A landscape with many valleys, sampled at points; each row gives a point and its height.
From any point a ball rolls to the lowest of the 2 points nearest to it. It stops when none of these is lower. Distance is the straight distance between rows; heights are no part of it.
Mubi: [134 141 166 154  57  98 182 139 146  93 142 142 115 159 133 139 148 149
 141 105 146]  h=5.24
Nesi: [110 117  83 133 126 140 150 167  95 145 100 121 141 110  55 150 140 125
 133 199 139]  h=3.07
vunu: [107 113 140 101 112 133 128 144 162 105 102 139 142 132 151 160 133 152
 113 129 115]  h=5.09
tege: [170  86 122 118 127 132 166  98  79 150 114  93 134 188  54 119 126 151
 106 141 174]  h=4.74
kena: [160  96 142 101 126 132 140 130 126 122 128 100 132 178 126 109 115 139
 116 108 154]  h=4.46
Dimem: [135 111  88 137 204 163 102 119  90 168 108 123 147 114  57 120 118 128
 114 166 127]  h=3.43
vipi: [140 197  86 149  72 108 141 112 125 106 149 160 139 142 182 115 114 127
 108  52 141]  h=8.32
siro: [122 161 147 133 123 103 140  75 179 120 129 124 118 123 172 167 137 145
 107 107  61]  h=5.89
fuga: [105 182 112 189 135 125 117 163 121 130 141 179 127  60 119 127 144 101
 163 147  97]  h=2.95
zede: [147 137 127 189 132 157  93 139 119 174 195 129 129 139  99  79 129 116
 157 123 145]  h=3.78
Pom: [130 132 160 105 134 114 144  82 164 125 137  87 102 129 154 136 129 126
 120 129  78]  h=5.86
keke: [134 111 152 186 117 158 113 148 136 159 172 137 130 158  81 100 146 152
 149 142 161]  h=4.26
neta: [156  64 209  96 131 128 152  92 154 124 111  98 114 193 122 131 158 170
 115 126 122]  h=3.44
Gad: [ 78  87  77 133 161 165  81 101 149 156  91 104 116 103 106 170 145 163
 100 173 115]  h=6.65
mevim: [157  89 205  88 140 125 121 146 152 100 121 147 152 169 174 116 115 149
 121  83 132]  h=0.38
Ziv: [121  99 132 133  38 109 176 119 159 112 106  90 113 171 136 179 155 168
 107 124 145]  h=6.11
diz: [ 89 196 150 141 152 102  92 107 130 107 154 162  85  44 188 109 125  79
 183 120  99]  h=5.38
Fiki: [133 139 142 119  48  93 186 109 149  98 130 102 108 155 154 150 142 138
 126 103 134]  h=5.65
zibi: [132 108 121 110 104 142 112 146 125 139 168  86 109 146 131  89 110 100
 151 124 177]  h=4.39
ros: [139  99  93 129 225 171  71  87 114 168 108 124 149 130  89 118 113 149
  96 137 126]  h=2.79
zife: [133 107  99 118 140 124 177 145  73 146  78 138 158 138  51 173 136 141
 104 191 127]  h=1.74
duv: [131 167 129 142 154 112 122 131 130 126 140 159 138 108 145 123 114 113
 130 116 102]  h=4.89
Suvuf: [126 150  34 172 174 147  85 153 101 174 119 143 138  66  94 113 133  76
 134 137 125]  h=4.87
kob: [154  82 155  86 132 136 122 160 101 120 141  96 129 158 137  84  94 104
 144 118 181]  h=3.99
tapef: [127  96 155 137 137 133 138 120 141 137 103 147 143 164 102 169 155 184
  99 153 111]  h=5.54
pinek: [144 112 195 120 177 131 109 154 139 127 143 157 139 138 129 113 116 133
 140 137 114]  h=4.13
vukuz: [109 174 122 141  52 102 150 112 150  87 124 158 132 134 177 162 135 158
 114  94 120]  h=4.86
nasu: [167 145 167 106 118  96 159 118 123 106 152 114 122 159 156 103 105 111
 128  78 129]  h=8.66
puf: [ 79 126 114 125  78 143  99 156 180 103 122 147 123 114 165 148 140 153
 130 130 139]  h=5.67
vize: [123 187  59 133  67 100 151  95 123 106 122 136 139 137 181 152 118 128
  88  70 120]  h=8.06
perup: [116 130  67 170 102 127 152 118 109 149 103 126 145 125 109 198 146 153
  92 156  96]  h=5.82
zemu: [102 179  96 143  98 113 101  93 168 117 139 144 110 108 196 144 136 135
 117  87 103]  h=4.10
vata: [179  51 189  79 179 146 117  90 109 132 123 106 134 204 111  92 125 161
 108 107 156]  h=3.42
Gik: [ 86 224  82 130  97  99 137  91 107  90 102 178 125  74 195 137 121 113
 134  93 111]  h=5.91
Nogo: [120 153 105 197 166 142  69 141 124 166 184 148 109  65 110  85 149  71
 176 141 107]  h=2.70
dun: [123 107 104  83 211 147  89 144 122 135  93 112 143  94 143 112  94 103
 114 125 121]  h=6.47
Gizon: [128 115 122 177  60 125 167 107 145 140 137 103 116 171 104 172 164 176
 106 139 136]  h=6.52
gidi: [190  51 172 114 162 139 130  96 100 138 121 119 148 225  78  94 129 175
 109 103 198]  h=3.84
niba: [153 111 155  95 155 131  97 187  88 115 157 128 146 138 146  77  77  93
 153 108 170]  h=3.66
Tugi: [149 101 165 123 111 116 155 178 125 109 114 156 145 166 115 125 125 144
 136 122 171]  h=4.59
bute: [121  84 106  52 157 157 103 149 124 125  95  88 134 109 146 114 102 104
 122 138 141]  h=6.22
gode: [ 89  87 128 129 146 170  80 154 156 141 132 124 117 115 108 125 137 147
 141 175 148]  h=5.97
zir: [152 154 108 164 172 136 100 143 110 151 147 158 156 126 126  99 107 109
 119 101 118]  h=4.25
vudim: [177 148 159 128 142 113 141 166  95 120 153 160 157 153 127  93  95 109
 137  92 151]  h=2.74
doz: [139 170 162  60 118  84 186 135  92  82 104 136 138 103 153 121 101  86
 150 121 110]  h=8.98
keven: [138 155 111 116  50  94 184 137 120 104 139 101 104 140 137 124 122 111
 136 106 154]  h=6.03
gebi: [ 83 135 150  94  68 128 116 136 179  72 118 142 119 116 205 141 135 152
 140 100 135]  h=6.08
kebe: [ 88 115 146 130 121 143 105 167 152 125 150 126 102  91 124 122 135 116
 167 178 138]  h=5.62
nobop: [114  54 153  82 123 175  91 168 138 123 137  94 120 153 124  96 118 140
 145 143 196]  h=5.66
bini: [147  89 129 107 201 162 101  75 114 158 119 112 139 168  87 120 113 165
  92 140 127]  h=2.12
tero: [121 168  56 181 114 121 140 126 102 154 121 129 132  96 107 163 142 115
 109 143  90]  h=5.08
toded: [122 178  74 178 173 119 115 148 106 149 118 161 135  50 107 130 133  80
 142 137  98]  h=4.06
par: [117 155  83 158 131 119 155 151 100 146 121 133 131  80  78 150 138  98
 136 181 104]  h=4.17
vedi: [115 122 161  91  97 100 178 156 138  94  80 140 134 119 126 173 149 134
 134 165 106]  h=3.35
Zak: [110 118 111 153  79 133 146 105 145 146 153  76  86 137  93 146 151 141
 131 170 127]  h=6.98
mibe: [123  59 163 134 120 171  96 164 132 133 147 123 134 172  87  96 131 161
 157 145 212]  h=5.34
Nek: [102 176 138 150 118 116  98 140 135 115 175 154  96  74 164 100 130  88
 179 134 123]  h=5.10
denom: [153 154 158 125 138 113 104 172  79 114 177 152 136 126 158  77  81  82
 163  92 160]  h=3.31
Kaniv: [127 159 139 132  80  89 170  86 151 103 110 134 135 151 169 188 138 158
  98  99  87]  h=5.40
Toz: [110 215  44 153 115 103 124 107 100 123 113 165 125  58 164 135 127  84
 127  98 107]  h=6.48
bezoz: [130  81 139 134 106 122 168 125 113 138  78 148 161 181  87 206 164 198
  83 163 119]  h=6.15
teba: [146 113 114 141 115 144 135 134 118 143 147 108 132 171  89 113 123 141
 119 128 161]  h=4.94
sus: [ 96 185  95 164  97 121  97 122 150 121 159 161 110  87 173 122 139 116
 144 110 119]  h=4.66
risi: [156 139 178 111 144 107 130 156 130  96 137 175 155 149 164 111 105 130
 132  83 129]  h=1.83
Miku: [123 162 116  61 141 103 140  96 121 107 109  87 121  80 178 122 101  74
 135 101  88]  h=4.60
bepo: [179 145 129 174 182 140 119 121 113 159 149 158 166 158 105 113 118 139
  98 103  99]  h=3.61
malo: [103 183 145  55  88  90 184 100 111  72  84 123 125  80 180 135 117  88
 156 125  98]  h=9.16
Gipu: [112 172  62 127  85 116 132 132 125 118 121 132 132 111 155 139 120 115
 110 106 130]  h=7.74
dovab: [119  60 121  53 122 173 110 158 122 110 104  72 122 137 134 109 112 121
 128 142 175]  h=5.95
gisim: [107  80 136 128 100 157 122 105 157 142 149  73  87 157 100 122 145 158
 135 164 156]  h=7.31
tuvo: [144  81 186 101 178 149 101 124 138 129 141 120 132 163 125 103 118 152
 126 130 135]  h=3.54
vik: [ 93 116 162  75 103 128 145 171 155  78  83 147 143 100 161 157 135 135
 141 148 122]  h=4.34
dege: [122 114  98 107 149 142 105 114 124 157 151  59  92 108 120 101 112  90
 140 151 131]  h=5.29
lon: [115 120  88 127 198 148  89 151 117 153 115 127 137  83 111 115 106  92
 126 146 125]  h=6.71
Gero: [ 77  80  72 109 145 172  79 141 156 148 100 102 122 101 116 144 135 136
 120 176 145]  h=6.33
nit: [157 167 121 141  98 110 134 118 129 122 171 135 127 158 166  98 106 115
 117  60 136]  h=8.51
num: [136  63 197 106 163 145 124  69 149 139 117 116 112 176  99 140 154 194
 107 160 111]  h=4.58
kog: [145 110 194 150 153 128 143 142 142 139 138 159 138 162  99 135 144 158
 129 152 116]  h=4.80
pemu: [120 191  24 149 147 114 101 122 104 151 115 137 121  54 144 126 119  62
 126 102 117]  h=7.00
kat: [131 119 111 202  83 150 126  99 151 164 155 114 121 176  90 142 163 177
 108 134 132]  h=6.85
lumu: [127 151 120 201 107 149 111 140 156 144 156 169 144 141 124 135 153 158
 119 113 112]  h=3.28
riva: [156  74 232  84 129 123 153 138 151 102 105 133 134 176 148 123 152 162
 134 116 130]  h=2.03
midim: [167 152 179  73 117  80 195 113 112  94 123 117 126 141 153 123 108  98
 130 101 108]  h=8.81
razuv: [157  91 119 134 139 165 129 118  83 158 140 110 143 177  53  95 122 143
 128 138 187]  h=5.12
feden: [134  93 186 100 165 134 129  83 159 135 130  95 105 150 129 132 141 149
 123 154  85]  h=5.39
nak: [150 132 109  46 135 110 165 100 108 116  92  62 128 118 155 127 101  83
 110 117 100]  h=4.05
vepi: [ 89 185 142 121 163 107  95 106 141  96 116 170 122  49 198 124 116  97
 152  99  92]  h=5.64
bezi: [ 86 142 140 123 119 131  94 156 143 122 172 115  82  66 152 103 124  78
 192 160 139]  h=5.35
godi: [154  62 175  83 202 163  92  67 124 144 132  96 124 173 106 100 118 162
 108 136 131]  h=2.85
Kaval: [140  76 196 142 115 136 124 181 136 116 151 140 130 173 110 103 132 149
 161 130 192]  h=5.02
zuv: [138 121 144 122  76 104 184 145 114 117 150  91 100 145 111 107 122 107
 157 135 166]  h=6.34
Vup: [168 112 131 124 188 137 122 109 113 156 119 134 160 168 109 119 106 146
  89 117 116]  h=2.90
kan: [104  94  92 159  83 136 151 126 119 142  94 126 150 154  96 217 159 187
  89 168 119]  h=6.35
kul: [128  88 163  58 110 120 177 134 131 108  77  99 128 135 126 158 150 134
 120 163 109]  h=1.63
Lel: [129 133 147 127 123 113 160 177 119 111 105 175 159 134 110 146 124 139
 125 146 128]  h=3.90
Deko: [134 126  44 159 176 167  95 142  75 185 123 121 154 100  61 105 121 101
 122 154 139]  h=4.11
ketuk: [114 124 111 109  96 132 131 120 149 133 154  71  91 123 134 116 124 103
 144 140 140]  h=4.85
Gos: [ 98 168 161 146 180 109  91 108 174 116 123 168 122  64 178 145 134 126
 141 108  70]  h=5.93
Bup: [ 97 172  79 181 137 117  85  99 169 142 127 154 121  77 172 159 145 128
 113 100  85]  h=3.32
zase: [138 131 112 145 146 121 162 167  92 132  91 167 169 124  78 165 131 140
 106 164 113]  h=2.94
det: [178  52 152  95 132 133 156  83  86 132 109  84 120 213  61 104 147 170
 114 120 201]  h=4.27
Vule: [142 141 136 172 176 143  73 150 109 168 190 139 121 102 116  83 117  86
 165 137 125]  h=3.30
Mevur: [144 110 147  53 125 119 167 136 113 105  96  94 132 131 136 127 116 103
 126 134 121]  h=3.23
buviv: [106 162 135 186 182 123  96 137 138 154 154 153 107  52 116 121 145  87
 166 153  86]  h=1.79
zom: [ 80 199 111 119  77 104 146 101 138  75  96 179 140  98 200 164 129 145
 120  99 104]  h=5.41
Bafa: [131 122 163 169  85 124 148 151 150 129 160 141 118 158 109 117 144 151
 149 133 157]  h=4.76
div: [119 165 116 112 139 104 139 110 133 119 125 121 116  86 155 132 111  95
 136 127  92]  h=5.11
Bor: [114 160  92 209 133 140  94 128 157 149 141 173 138  96 135 141 156 136
 118 115  87]  h=2.22
Tani: [142 126 141 149  81 108 189 115 127 138 151  88  96 159  82 133 147 129
 135 152 133]  h=6.64
deg: [108 165  43 136 113 127  99 143 118 138 132 130 121  82 144 121 118  84
 125 119 135]  h=7.39
bop: [146 171 135 200  78 118 143 139 147 112 161 183 142 156 141 129 141 156
 124  82 132]  h=4.07
ran: [118 130  75 132 218 129  87 114 125 162  87 117 120  63 122 134 109  84
 113 121  98]  h=6.99

Two balls start at each pair of points below. Name the first point that both come to, or write never.
gisim / dege -> zibi
doz / keven -> never
Zak / Gizon -> Fiki

Call two points neighbours if one is among the 2 nearest of the other. Go from one point of each pair to the other, from neighbour to neighbour, staying as low as possible. Name the highest point that can't be avoided.
vukuz / Nek -> siro
buviv / kul -> div
Nek / mevim -> Mubi
kul / zife -> kan
mevim / bini -> razuv
buviv / bini -> Suvuf
